A landscape with many valleys, sampled at points; each row gives a point and its height.
A ball rolls from a point to whichever of its 2 nearest points has the largest drop for the distance, and stops where none of them is lower. Distance is the straight distance between rows; heights are no part of it.
Rofod height 293: [112 122 173  91 155 102  90 113 102 202 153  98 101 114  79  76 153 147
 149 132 125 122 107 145 157 157 132 132 142  87 137 174 126 135 126 206
  83 163 153]
Vis height 362: [ 99 132 148 125 106 133 169  82  61 126 133 168 147 162 136 143  94 101
 162 114  89 121 143 117 119 116 161 149 156  66 172 113 106  98 141 142
  83 115 163]
ropog height 557: [119 147 150 161  92 154 131 178  58 129 144 179 185 139  84 148  92 130
 132 138 103 199 120 140  99 162 172 117  92  93 182 132  97 138  93 109
  79  99 133]
lupa height 397: [133 157 193 168 111 137 151 129 119 125 136 128  95 116 170 170  40 101
 136 142 112 141 125 150 141 154 158 132  86 157 124 167 112 135 129 130
 143  90 182]
Nagir height 301: [135  85 129 101 147 137 109 147 143 118 147  68  84  84 186  92  98 154
  90 136  68 112  68  87 164 128 170 174 176 127 145 131 129 132 101  93
 148 120 166]
suv height 448: [144  78 142 109 159 128 130  74 131 132 108  93  93 147 180 137 105 108
 127 152 108 125 121  95 162 140 185 119 174 135 139  96 153  79 114 127
 113 131 172]
Mez height 467: [137 132 165 105  85 189 155 153  87  95 128 129  97 138 122 152 139 146
 171 177 109 148  92 157 110 119 137 118  77  58 106 154 122 133 145 152
 138 119  86]
Geli height 169: [ 96 123  96  99 163  99 112  97 117 148  97 108 148 160 164 110 144 101
 113 105  99  67 149  62 126  77 141 154 168 111 142 124 152  98 100  82
 107 122 174]
fanu height 589: [123 151 143 106 100 155 178 132  85  72 131 156 169 131 118 130 128 125
 164 115  97 118 138 132 103  84 112 139  98  79 159 139 130 160 148 113
 123 125  84]
rede height 191: [136 109 129 107 130 144 169  84 149 118 106 143 138 152 160 197 154 101
 181 131 149  89 148 164 132 143 125 122  87 141 114 118 127 108 137 181
  97 154  83]
siz height 681: [115 161 114 135 110 121 112 152 170 162 108 114 183 145  90  77 180 120
 131 125 154 120 133 158 166 111 105  67 122 134 144 122 127 124 125 106
 140 116  95]
sig height 200: [114 133 164 104 134 144 119 142 135 133 111  76 145 104 113  98 132 126
 127 112 123 119 100 137 157 130 137  94  95 156 175 173 191 140  78  84
 142  86 132]
kufaf height 198: [120 146 195 103 114 158 113 152 108 137 143  88 131  86  60  45 121 147
 133 116 127 170  72 179 125 131 135 103 159 137 133 157 173 145 139 102
 114 105 132]
Mone height 516: [ 95 165 119 107 126 117 163  77  86 159 115 151 153 177  96 135 147 108
 174 107 154  77 169 148 101 115 133 119 137 116 131 108 124 108 143 164
  72 146 132]
Tov height 471: [152  97 130  55 131 159 163 123 154  79 126 105 150  92 119 149 143 161
 166 108 173  96  97 175 109 115 142 118 115 179 141  92 169 152 119 110
 133 160  59]
pem height 213: [149  94  96 120 154  57 119  95 178 163 139 140 123 121 198 113 131 122
 125  86 104  88 171  93 195 103  94 146 147 100 144 133  77 139 110 185
 134 172 106]
vebe height 422: [136 166 184 188  94 135 136 151 141 120 125 120 116 127 128 133  48  88
 160 177 116 190 119 198 168 164 139  69 106 175 123 160 102 148 157 124
 163 103 160]
soz height 119: [100 165 146 124 142 109 141 107 154 172 104 133 158 112 125  96 150  88
 136  58 157 107 146 169 177 120  98 111 143 192 137 157 179 127 120 162
 117  94 128]
mura height 268: [104 137  70 137  91 134 117 128  66 135 141 172 138 150 107 145 132 134
  89 182 100 146 130 101  85  88 167 132 170  59  99  59 102  82 104  86
 104 107 172]
fif height 267: [135 107  99 181  98 162 101 185 141  94 134 130 201 138 140 112 114 150
 140 167  83 167 101 122 132 163 146 104 160 112 130 103  52 122 120  50
 103 138 126]
mepuv height 355: [128 191 145 143 114 175 118 177 116 124 129 115  74 110  82  89 141 150
 102 155 121 153  99 153  84 130 117 143  94 144  35 175 160 139 190 126
 147  89 135]
fude height 242: [137 130  51 128 126 118 123 111 164 119 120 108 129 129 172  98 106 135
  85 162  99  75 142  90 142 104 139 147 188 129  96  88  79 121 155  84
 159 151 133]
zuk height 55: [142  90  86  89 189 103 111  96 152 138  71 138  99 175 135 165 185 113
 114 126 194 114 173 106  87 130 105 136 123 159  97 124 162 101 170 129
 134 144 108]
Pid height 233: [158  76 102 104 158 128 115 118 149 104 115 120 120 144 134 109 160 167
 129 139 132 140 129 109 110 153 105 158 151 114 120 128 114 119 172 113
 125 166  81]
kemo height 398: [105 177 108 112 152  78 105 123 154 181 146 115  99  82 105 114 152 129
 110  85 160  41 161 116 124  91  93 138  78 158  97 160 153 170  96 176
 175 168 103]
nonor height 423: [160 155  96 159 114 133 142 134 177 105 173 111 123  56 122 120 118 146
  77  94 167 121 120 115 153 132 102 151 155 174  92  88 151 155 126 140
 143 146 137]
Kiti height 420: [103 106 141 120 129 128  94 126  98 159 127 128  83 150 111 126 132 139
 124 193 113 144 123 137 121 129 159 123 112  77 148 120  97 115  99 144
 158 119 141]
palog height 345: [137  73 165 133 152 133 106 136 128 136 155  97 108 105 157 126 126 150
 114 132 102 159 103 102 160 185 133 162 131  94 150 158 123 132  91 147
  99 128 155]
buf height 414: [106 147 125 156 133 109 119 107 107 155 133 122 120 172 150  93 112 102
 136 152  77 144 117 106 146 137 134 150 193  69 118 151  84  92 158 124
 102 115 194]
Natu height 307: [129 136 128 110 153 158  95 134 149 126 112  67  97  99 107  95 129 138
 107 129 151 144  95 139 107 151 156 116 186 227  70 105 195  92 158  78
 139 110 146]
Fip height 436: [152 101 180  82 131 170 154  98 127  94 134 101 115 113 116 138  95 151
 187 152 147 141  81 209 110 147 169  97 164 164 134  80 130 133 177 129
 130 166  90]
vug height 389: [108 146 123 158  91  95 144 116  92 116 132 172 156 158 141 115 103  99
 132 128  85 160 152 101 133 105 127 158 167  69 161 133  83 120 154  98
 130  89 171]
zite height 38: [105 141 138  92 151  91 145  75 148 169 102 116 137 140 145 141 133  91
 163  79 151  59 149 151 160 105 132 101 107 179 158 146 167 116 102 166
 137 128 127]
fopi height 335: [124 150 202 130 105 137 161 119 109 139 161 116 105  77 120 139 108 116
 169  87 138 136 119 184 167 111 114 103  95 118 141 171 171 156  96 191
 136 112 112]
girod height 128: [152 103  76 111 179  61 128  84 171 147  73 148 116 171 129 109 153 109
 108  96 178 144 189 115 110 118  85 136 175 163 125 131 128 117 210 126
 170 150 121]
liv height 443: [153 173  90 154  99 132 156 141 162 122 159 137 135  78 106  63 147 150
  85  86 148 130 146 127 157  97  53 136 166 123  85 131 142 171 148 142
 138 146 104]
Roro height 256: [114 129 173 101 102 146 140 123 119 122 130  83 124  92 150 130  94 131
 149 140  99 106  92 157 176 112 160  89  85 109 174 153 135 141  75 111
 182 102 132]
Vetod height 138: [ 97 174 188 119 106 141 132 149 102 138 156  99 141  84  83  69  94 134
 113 105 107 130 102 133 135 129 136 117 124 136 174 165 154 156  92  94
 132  90 170]
vemi height 240: [142 157 143 163 107 140 161 119 140 106 137 149 150 121 155 186  99 106
 147 134 131 116 130 167 139 143 131 109  60 148 106 125 109 144 126 171
 123 135 113]
Mos height 458: [ 98 122 144 151 140 130 113 108  87 157 126 131 137 174 125 152  96  93
 150 155 125 140 152 125 101 185 196 108 137 155 151 121 109  86 112 125
  77 128 193]
taz height 517: [119 130  99 128 111  78 169  86 111 125 153 189 187 114 101 153 134 117
 127  70 159 112 200 106 141  94 101 123 143  87 189  74 118 146  89 162
 100 151 107]
likel height 341: [116 137  80 134 126 126 117 139 127 125 130 137 173 131 106 131 124 146
 126 135 133  84 163 104  51 166 117 152 120 190 116 114  83 151 160 113
  78 170 110]
duf height 273: [128 130 100 156 130 105 123 105 163 139 146 123  93 114 192 137  74 119
  73 135 100  96 151  91 143 101 142 163 154 147 124 102  91 133 101 111
 166 124 174]
zoz height 228: [119 132  71 161  95 126  96 170 100 122 116 147 171 159 110 120 102 138
 119 186  79 154 127  99  64 145 154 130 157 128 123  91  51 122 148  33
 106 129 136]
fav height 312: [140 102 110 108 163  94 107 131 169 166 125 137 133 126 119 103 214 137
 137  77 157 108 141 134 148 136  55 165 127 103 111 179 133 136 129 190
  86 164  99]
fum height 300: [109 100 103 114 183 109  63 130 159 163  97  64 110 171 151 114 149 134
 129 169 122  88 119 113 113 180 140 141 138 161 102 168 110 109 143 115
 104 152 146]
Nesin height 378: [136 132 134  79 144 136 137  95 118 129 161  81  77  80 149 105 117 143
 124 116 107  76  90  98 165 103 152 148 167 105  95 114 164 111 113 167
 131 163 152]
gonal height 350: [122  98 136 113 163 133  95 110 165 131 116  69 110 111 178 177  97 139
 135 167 133  77 114 121 126 176 157 144  66 201 127 152 129 132 100 132
 147 146 130]
Nesa height 455: [144 104 101 179 121 124 105 143 134 136 149 142 163 149 134 136 169 137
 128 145 121 170 113 112 147 175 109 133 134  68 116 133  77 110  97 139
  76 129 144]
doba height 281: [145  58 114  99 139 132 146 121 149  99 138 131  99 110 175 155 160 155
 131 125 112 107 119 108 159 102 116 155 114  72 144 116 119 135  83 154
 144 157  86]
vodok height 217: [105 131 125  83 135 108 126  94  99 144 120 125 109 143 106  79 136 121
 131 121 107 108 144  96 122  75 140 144 178  66 154 116 142 116 134 113
 135 134 144]
ditu height 168: [126 146  97 132 152  41 128  75 153 180 127 148 121 155 201 131  89 104
 128  93 109  49 187 113 155  78 113 145 134 144 135 142  61 142 157 159
 165 165 128]
Miv height 322: [114 189 120 128 105 161 126 174 102 111 108 127  83 125 100 107 128 136
  86 168 112 109 106  94  89  91 140 142  91 119  65 133 166 124 145  79
 180  85 146]
der height 528: [142 117 102 129 117 161 148 143 147  98 147 119 128  82 158 181 152 137
 115 111 152  98 109 101 151 133 132 132  88 133 121 109 168 112  52 132
 131 124 120]
lebe height 419: [126 125 191  99 130 152 147  99 112 104 144 108 137  98 100 148  75 130
 165 136 143 131 109 191  94 155 161 108 103 198 153 114 143 146 138 128
 123 143 118]
lef height 305: [150 140  96 189 104 153  94 213 170  94 105 122 179 148 126  87 129 131
 104 149 107 186 100 108 120 157 116  88 153 156 119 120 100 131 150  23
 135 103 132]
dadeg height 529: [139  94 143 136 137 118 137 121  97  97 116 178 153 162 107 170 112 127
 132 119 154 167 167 108  63 143 130 137 110 152 198 100 137 139 149 101
 118 126 115]
kob height 511: [132  94 137 128 129  62 155  61  98 130 157 179 138 124 155 161  87 109
 135  85 133 123 187 102 139  90 119 146 145 103 194  82 111 147 101 176
 130 156 129]
Nugud height 669: [113 148 127 154  97 140 128 164 147 152 109 154 194 125  95 133 154 117
 146 124 159 155 142 196 143 141 104  65 112 186 139 106 131 136 109 145
 102 117  86]
lepi height 613: [130 107 154  82 165 115 144 113 106  99 104 159 107 142 118 115 145 113
 147  76 142 144 157 123  73  94  93 157 119 126 169 167 180 148 172 118
 150 126  96]
lubag height 261: [152 124  59 185 106 147 110 198 107  98 113 170 140 155 136 160 131 151
 102 187  98 168 129  79  65 167 131 141 111 123  82  94  65 131 148  72
 102 122 139]
Kuzol height 626: [158 103 140 104 136 127 142 122 128  80 118 138 116 125 105  81 151 143
 116  93 142 187 136 115 111  84  90 138 172  87 147 129 176 141 174  95
 170 115  99]
kogo height 266: [111 119  80 117 169  86  73 120 164 157  78  94 159 193 126  89 154 130
 157 164 113  76 136 108 113 154 129 116 151 137 116 150  56 115 177  89
 129 165 121]
Dar height 298: [152 144 103 158 130 128 159 108 137  89 156 118  70 111 164 173  78 114
  67 142 146 111 116  93 125 112 153 161 164 148  71  69 133 123 132 112
 160 125 185]
Koro height 602: [125 136 155  86 139 121 189  96  87  84 130 172 113 133 127 161 114 105
 165  89 122 109 159 119  87  54 111 153 107  97 141 130 166 139 129 136
 150 148  97]
Basur height 368: [142 169  82 127 122 144 144 137 130 105 113 139 156 134 122 123 141 125
 109 116 137  95 146 110  96 114 114 130 110 169  90 105 141 120 161  94
 111 123 107]
suta height 532: [ 98 133 124 115 107  87 134 115  72 132 139 189 177 146  78 140 145 134
 145 110 138 137 173 108  97  96 121 144 115  77 201 113 118 141 123 137
 118 129 114]
beg height 131: [141  89 120 104 184 113  87 122 161 121  64 108  96 195 139 152 155 114
 146 181 158 123 144 138  79 152 132 101 106 198 104 133 134 102 188 104
 159 146  98]
Gez height 358: [111 135 156 105 135 138 141 103  97 140 153 106  85 120 167 118 119 132
 160 101  74  76 102 108 145 117 143 158 130  86 108 178 137 113 110 164
  95 136 159]
Sabad height 464: [132  85 144 103 152 134 130  76 106 118  90 121 131 184 140 139 149  93
 138 129 126 142 123 106 143 119 166 105 163  87 161  98 181  62 110  98
  93  99 169]
mopa height 332: [114 135 130 109 145 142  97 115 145 159 125  67 121 107  89  98 135 146
 122 139 150  99 109 138 121 162 156 107 142 195 111 105 158 100 115 127
 113 155 139]
Runal height 105: [153  78 129 121 134 181 112 184 140  59 107 102 125 142 168 159 130 150
 120 177 101 149  89 109 117 147 153 132  94 142 144 121 121 125 127  47
 157 104  98]
seg height 188: [156  63 122  67 164 115 127  97 178 123 115  99 128 106 157 139 156 159
 151 108 154 103 132 130 141 163 121 145 133 158 140 120 139 132 128 154
 102 179  76]
bimis height 238: [143 148 165 141  93 197 146 195 103  98 143 111  99  85 133 174  96 142
 128 152 126 166  67 148 135 150 162 128  60 147 107 160 170 136  95 117
 147  84 138]
bofi height 395: [113 103 190  79 150 141 132 115 128 139 121 102 123  97  97 139 126 147
 167 117 158 133 114 203 124 157 110 121  80 186 148 181 157 167 129 164
 119 122  92]
vuk height 227: [139 165 129 114 143 107 163  74 153 113 118 115  95 106 155 126  99  94
 111  81 144  85 127 121 137  74 133 128 131 176  91 117 192 109 139 128
 168 129 147]
dekug height 187: [127 102  97  99 176  69  93 120 150 145  81 131 145 183 137  84 166 120
 107  96 137 123 170  72 109 106 111 152 172 128 166 154 123 112 173  83
 148 127 138]
peka height 280: [138 123 165 179  93 153 139 153 117 130 163 158 134 122 146 183 104 126
 143 149 126 170 139 159 144 173 134 122  69 107 148 160  87 142 103 182
 117 115 128]
tep height 302: [113 142 189 132  99 159 159 113 103 115 122 103 115 144 178 138  79  93
 162 140  62 119  97 143 174 103 173 101 114  83 171 157 138 111 111 101
 142  77 158]
saku height 483: [137 114 126 115 122 134 149  93 104 137 116 119 136 150  84 135 173 104
 130 131 157 137 132 121 160 106 159  70 176  74 119  57 174  57  85 118
  88 112 152]
vaz height 394: [138  88 135  82 156 110 125 107 142 124 168  86  58  62 183 152  96 162
 118 116 115  77  90  94 147 121 162 170 121 151 125 126 154 140  73 164
 165 162 131]
sib height 384: [130 177 136 147 109 172 117 167 146 116 130 114 126 121  93  68 141 145
 132 149 127 153 109 182 110 128  88 108 136 150  68 159 127 145 193 147
 131 123  87]
bege height 486: [132 125 142 117 167  80 123  62 137 146 116 128  87 163 147 116  60 103
 117 144 125 117 169 102 102 121 154 145 185 157 129  92 112 121 181 135
 144 168 177]
duz height 225: [ 92 194  93 142  63 126 126 162  63 133 137 179 160 129  78  96 114 140
 101 164  88 136 141 111  80  69 139 146 152  58 124 100  81 130 143  80
 120  98 159]
Kab height 172: [109 160 103 160  97 121  96 163  86 165 137 160 190 158  64 110 149 131
 115 150 112 163 118 114 100 118 146 110 128  77 140 110  79 113 110  87
 115 104 139]
bup height 224: [113  80 109 104 162  94  82 119 152 136  86 110 161 174 154 121 138 130
 135 164 112 100 144 105 119 151 150 116 126 157 191 126  84 131 121  81
 144 142 116]
Kipef height 648: [160 132 130 136  90 158 141 152 113  98 132 165 141 127  69 115 145 152
 125 137 166 214 117 166  89 114  99  65 183 142 109  64 158 138 182  89
 143 117  65]
som height 390: [160 148 139 193  74 166 154 173 179  84 140 123 142 104 166 123 124 115
  98 120 130 185 115 155 198 120 100  93 124 137 126 139 153 140 127 126
 166  95 116]
buk height 177: [123  51 137  88 166 135  78 137 128  98  92  92 129 163 130 140 132 153
 134 171 113 139 110 106  81 159 157 125 118 159 180 119 128 116 126  49
 140 124 117]
Nad height 444: [102 144 134 117 102 156 116 149  74 130 132 145  89 140 103 122 129 156
 144 192  80 128 110 147  94 107 141 152  99  33 115 157  77 141 129 141
 157 124 120]
Lusi height 367: [149 116 135 157 105 159 109 164  99  96 110 151 113 155  89 144 116 136
 120 182 123 209 112 119  81 144 151  89 146 130 133  73 125 106 155  52
 155 103 123]
pezuf height 353: [121 138 152 143 116 154  98 146 142 154 154  77 130  89  88 108 118 146
 136 150 137 147 105 179 168 179 143  97 131 145 118 131 129 122 102 160
 121 138 123]
nak height 513: [145  65 157 131 146 117 154  98 116  75 129 175 110 155 171 188 102 110
 143 109 125 163 159 111 117 114 126 166 108 109 186 116 127 135 129 137
 146 122 113]
sezod height 461: [137 148 101 159 116  87 137 150 158 136 166 166 131  93 126  78 163 136
  93  40 141 155 168  91 153 105  33 163 141  82 133 163 141 177 128 166
 134 133 108]
fetor height 373: [110  97 175 130 142 134 116 126 116 144 145  90  72 117 177 197  68 135
 143 154 118 119 112 132 128 171 150 152  56 155 144 174 128 143  84 153
 141 108 159]
vam height 323: [106 154 165 126 119 145 125 125 113 163 155 111 114  97  84  91 150 142
 131 108 135 129 118 162 132 148 113 139 140 117 100 157 149 131 128 188
  91 134 137]
kal height 282: [166 106 135  79 160 144 139 113 132  92 137  91  84  78 127  98 111 146
 103  98 142 134  99 109 118 134 158 152 194 189 116  91 206 120 165 102
 135 141 151]
gelo height 659: [145 153 125 162  93 152 147 158 118 116 108 179 172 142  77 154 137 120
 117 120 173 187 142 173  97 119 117  68 108 176 121  63 151 138 141 122
 135 109  82]
Zezot height 275: [142  80 113 108 171  91  90 140 183 148 113 111 157 147 121  81 196 155
 147 122 137 136 113 126 131 164  74 151 150 127 126 177  94 130 158 123
  89 156  94]
mif height 543: [113 133 175 139 112 149 132 161  62 120 139 160 133 129  64 156  94 127
 116 133 138 175 135 132  60 151 159 130 102 148 179 101 146 143 115  96
 106  98 146]
Fifaz height 637: [168 114 112 119 108 138 154 145 116  63 152 159 125  98  76 108 158 154
  97  92 187 192 150 119  99  87  84 108 173 109 127  70 191 144 146  95
 148 117  87]
zaba height 437: [106 180 126 172 119 125 130 139 109 165 114 178 148 160 107 131 168  94
 133 115 145 135 144 148 139 140 103 113 113 122 100 160 123 116 160 175
  98  98 153]
mik height 334: [ 94 132 146 116 125 126 146 105  89 154 127 116 133 138 166 123 107 115
 150 121  58  89 115 119 154  91 163 154 139  74 168 149 118 113  83 113
 106 103 175]
lugi height 316: [151  73 113 129 142 141 130 149 155  82 121 126  98 127 197 150 158 119
 103 112  98 136 118  72 166  96 107 143 106  84 148 148 146 128  86  99
 176  96 111]
tifu height 482: [148 121 122 173 106 103 136 135 154 126 153 163 143 121 135 133 151 122
 112  92 138 158 151 116 181 130  76 117 127  92 160 138 124 147 104 163
 124 116 110]
Rito height 374: [112 170 126 119 147  77 121 113 167 180 135 142 129 108 103  92 148 128
 131  70 176  87 168 162 150 100  67 127 110 146 116 166 124 173 149 192
 175 164  81]
zovan height 396: [135  97 160 148 131 160 102 150 120 114 123 109  89 147 111 127 118 132
 113 170 123 200 103 122 128 158 157 106 127  95 136 126 132  97 117 110
 149  98 140]
mal height 274: [131 115  96  98 136 119 121 126 136 121 128 101  92 103 187  74 116 144
  88 142  57  92 110  80 141  75 139 194 190  94 128 127 105 140 132  74
 157 134 153]
leg height 442: [ 99 104 173 132 152 131  96 124  73 179 134 123  77 164 122 156 106 114
 140 170 107 152 129 130 127 183 182 130 122  91 143 163 111  91  96 154
 102 112 192]
vuse height 573: [110 146 145 131  75 154 151 179  82 107 134 169 214 128  83 124 131 140
 150 113 109 155 132 145 108 103 135 107  83  78 201 132 119 160 101 101
 108 112  87]
nek height 460: [ 94 224 125 192  99 103 122 143 131 191 158 150 136 126 126  99 143 101
 118  78 130 104 150 138 167 136  97 131 127 134 106 197 111 151 143 175
 119 103 180]
Guv height 257: [117 116 139 110 133  81 106  98 119 173 141 119 129 122  98  86 131 129
 114 118 118 126 138 114 156 121 133 119 166  80 160 117 117 128 106 176
 119 152 148]
Folo height 407: [141 179  71 154 123 148 160 133 146 112 154 133 137  70 110 126 138 137
  74  97 183 105 125 139 116 129  94 142 170 212  38  81 171 128 151 144
  99 120 125]
vivis height 500: [149 118 102 167 108 109 159 111 147 103 128 188 183 140 143 179 137 103
 115 100 158 142 175 122 144 119  95 114  96 123 170  87 107 135 112 153
 119 120  99]
vaf height 315: [126  97 187 133 122 165 147 133  95 123 167 132 128 113 121 149 103 136
 160 119 115 188 119 157 132 189 148 139 125  95 166 163 116 131 110 177
  76 126 148]
zuzub height 498: [157  90 142 106 173  81 146  65 128 122 132 150  84 135 167 142  91 117
 132  97 129 139 164  99 128 104 118 160 154 116 148 118 126 136 162 168
 152 164 128]
Navep height 413: [124 171  89 163 114 164 145 163 110 135 101 176 131 149 101 130 175 116
 116 134 150 159 135 160 100 142  86 127 117 151  43 135 148 107 176 161
  84  87 128]
Mazas height 284: [118 153 113 122 104 160  89 187 109 130 117 112 111 140  74 102 167 156
  95 186 116 132  95 119 109 101 149 110  99  74 101 114 125 122 111  81
 171 111 117]
burav height 410: [111 156 149 174  95 158 138 156 141 129 158 119 164 104 106  64 116 146
 145 138 119 187 110 199 146 160  87 110 164 148 114 182 106 162 170 149
  93 121 114]
Tekud height 324: [108 111 145 108 131 151 111 145 120 146 161  74 130  80 138  96 109 162
 113 141  88 102  79 122 148 150 159 159 132 109 138 155 112 141  72 107
 112 128 161]
suk height 184: [117 197 135 132 140 112 155  96 177 135 108 119 152  91 139 103  94 101
 119  75 163  97 114 177 150  98 105 108 140 231  77 136 187 135 144 145
 161 106 130]
beb height 434: [125 135 105 190 132 100 107 140 137 165 151 137 117 151 167 120 138 108
 120 116  91 138 117  93 165 161 101 172 142  80 100 182  84 112 122 156
  99 111 191]
Rabu height 182: [142  99 154 132 113 178 118 193 123  78 135 111 102  93 140 144 116 172
 116 156 105 166  86 122 121 148 119 151  73 108 144 171 132 167 112  91
 160  93 111]
samot height 304: [145 160 195 156  95 152 167 108 104 105 185 148  96  85 113 181  77 117
 130 108 156 153  96 180 141 114 136 119 101 108 109 109 157 145 104 195
 148 131 138]
zel height 116: [138 133 117 101 166  73 133  62 182 187  92 108 120 150 185 112 123  89
 160  87 124  50 167 136 174  94 130  99 142 153 121 151 115 113 161 167
 164 166 117]
kudin height 433: [116  89 140 111 179 117  98 102 115 148 103  85 129 175 142  91 115 115
 159 174  88 131 105 101 138 155 179 126 188 111 130 131 103  81 141 101
  90 144 184]
Vofen height 317: [111 154  66 175 133 113  89 168 124 160 133 157 134 156 116 148 131 145
  90 162 136 109 164  92  68 175 127 159  83 163 100 127  72 144 132 138
  94 144 145]
tezo height 291: [124 101  48 175 138 105  86 176 134 128 117 174 128 172 139 164 159 149
  72 165 130 151 155  50  63 160 106 174 109 125 121 115  73 122 128  97
 116 117 144]
tilo height 258: [161 122 136 121 151 132 148  88 169 103 130  97 104  87 180 142  96 118
 116  98 150 121 106 124 159 149 141 142 167 208  96 111 179 117 146 144
 143 136 158]
Fak height 479: [116 216 118 198  91 108 137 121 134 179 175 142 118 100 139 109  88 120
  99 107  99  77 150 127 165 111 109 150 125 108  94 139  72 148 122 184
 134 132 162]
kofor height 249: [137  53  87  99 152  99 101 111 172 145 141 122 131 111 181 129 152 165
 123 135 105  94 134  90 163 141 115 167 127  88 154 119  63 148  74 169
 118 183  97]
tamu height 501: [109 144  94  97 119 123 182  67  90 132 123 137 144 136 111 154 153 105
 142 109 151  65 153 115 140  86 149 114 156  73 113  69 169  80  92 149
  66 148 146]
Gis height 369: [120 113 193  75 131 147 162 114 128 131 129 117 137 105 130 122 143 138
 195  96 133 126 101 202 156 141 106 118 117 120 153 185 148 140 107 185
  72 130  87]
terel height 491: [161  84 121  71 133 141 153 115 154  76 117 121 116 117 108 184 154 141
 139 126 188 111 119 148 134  84 129  97  91 121 136  67 176 129  88 120
 183 152  59]
nifos height 391: [147 166  68 145 115 167 159 136 102  96 127 156 138 120 106 149 164 129
  90 123 167 118 128 132  79 138 113 121 142 162  28  82 160 105 166 118
  73 121 124]
napu height 189: [130 135 123 129 143 147 106 156 150 112  91 109 130 160 141 146 133 118
 158 178 124 101 126 153  93 164 140 114  71 199  97 143 106 123 165 108
 128 134 107]
zez height 512: [140  77 120 105 139 151 124 158 158 105 114 124 109 112 124 185 201 135
 121 127 183 136 112 135 140 129 105 113  64 123 133 114 176 109  58 150
 140 124  76]
tebep height 473: [ 91 140 139 142 149  78 108  75 107 177 118 143 119 193 120 138 107  96
 138 146 144 121 178 116 124 139 167 107 161 152 158 107 108 107 159 151
 129 143 175]
dopo height 354: [155 137 112 173  98 152 137 190 191  84 122 127 122 104 186 119 142 118
  83 100 106 141 112  96 194  84  90 121 101 101 135 156 148 145  96  87
 195  79 109]
Datu height 133: [140  56 115  79 179 138 133 101 181 118  79 129 119 143 149 189 179 124
 157 135 191 109 143 161 104 141 104 130  91 187 103 118 148 109 138 159
 104 147  65]
vipa height 339: [143 140 116 188  85 167 112 213 107 110 107 151 170 144 103 147 110 122
 124 151 109 210 111 128  85 182 150  81 116 169 120  96 121 127 135  47
 109 111 123]
gipas height 475: [126 108  98 174  97 131  95 185 110 167 151 165 187 149  82 173 167 146
 131 152 148 173 122 126 132 181 124 113  84  73 115 118  68 117  69 162
  82 140 111]
boru height 276: [139 175 182 165  96 173 149 165 101 109 160 144  86  78  82 160  88 123
 105 134 159 176  97 158 119 125 161 123  88 141  80 117 189 131 108 152
 152  95 158]
buku height 209: [108 127  98 119 177  55  92 116 135 179  97 123 185 180 155  81 179  97
 125  95 118  83 133  80 163  82 113 144 159 111 181 165 113 117 113  70
 134 101 159]
lub height 421: [127 167  96 100 137 118 120 124 183 137 117  91 142  92 134 133 131 146
 133 112 145  41 118 130 133 107 118 125  57 183 100 145 137 159 111 135
 184 164  79]
Fal height 234: [ 95 173 121 147 102 139  98 177  71 163 113 149 134 162  78 111 168 111
 113 177 100 141  96 126 115  77 149 109  93  45 119 136 126 112  95  91
 152  71 161]
loz height 531: [112 163 136 111 114 111 169  96  68 132 154 196 146 126  80 140 140 123
 165  80 151 105 175 137  85  98  96 154 117  96 132 130 130 147 156 187
  79 155 110]
Giku height 453: [154 107 132  80 130 157 129 115 167  91 131  84 145 118 111 160 117 165
 176 166 159 100  87 189 103 148 154  97 130 200 103  68 105 139 157 118
 144 195  61]
midel height 343: [130 149 103 119 135  69 131 105 165 183 137 157 130 119 118  75 177 133
 140  61 153  99 174 124 169 104  54 140 161  89 108 176 102 150 162 212
 114 182  90]
logel height 326: [109 100 132 101 160 114  86 113 175 155 108  32 120 117 167 120 117 141
 164 165 113  77 111 142 170 192 139 114 119 194 124 170 103 124 134 142
 132 164 127]
doma height 299: [131 128  97 122 113 151 154 108  77  94 142 135  90 131 147 154 102 128
  95 157 120 116 133  92 106 106 164 155 180  89  97  70 129  97 132 110
 113 121 176]
nibaz height 417: [153 145 157 205  87 121 143 151 184  82 131 144 123 131 157 128  66  97
 121 143 121 210 127 158 180 129 102  86 121 147 133 136  97 164 163 119
 206 111 121]

Call two points neighbours if one is among the 2 nearest of the other. Go from one point of each pair to the other, from neighbour to neighbour, staying as low as possible. Name the highest point that can't be avoided.
Geli / zite -> pezuf
zuk / Geli -> buku
Datu / Kab -> palog
Vetod / zuk -> vam
Kab / fude -> doma

For each start below, name every point that the ball comes to, in order.
tifu -> sezod, liv, nonor, Folo, nifos, Basur, likel, Vofen, tezo, lubag, zoz
nek -> zaba, Navep, nifos, Basur, likel, Vofen, tezo, lubag, zoz
tebep -> Mos, leg, Kiti, zovan, Lusi, vipa, lef, fif, zoz
Nesa -> beb, buf, vug, Vis, mik, tep, Roro, sig, Vetod
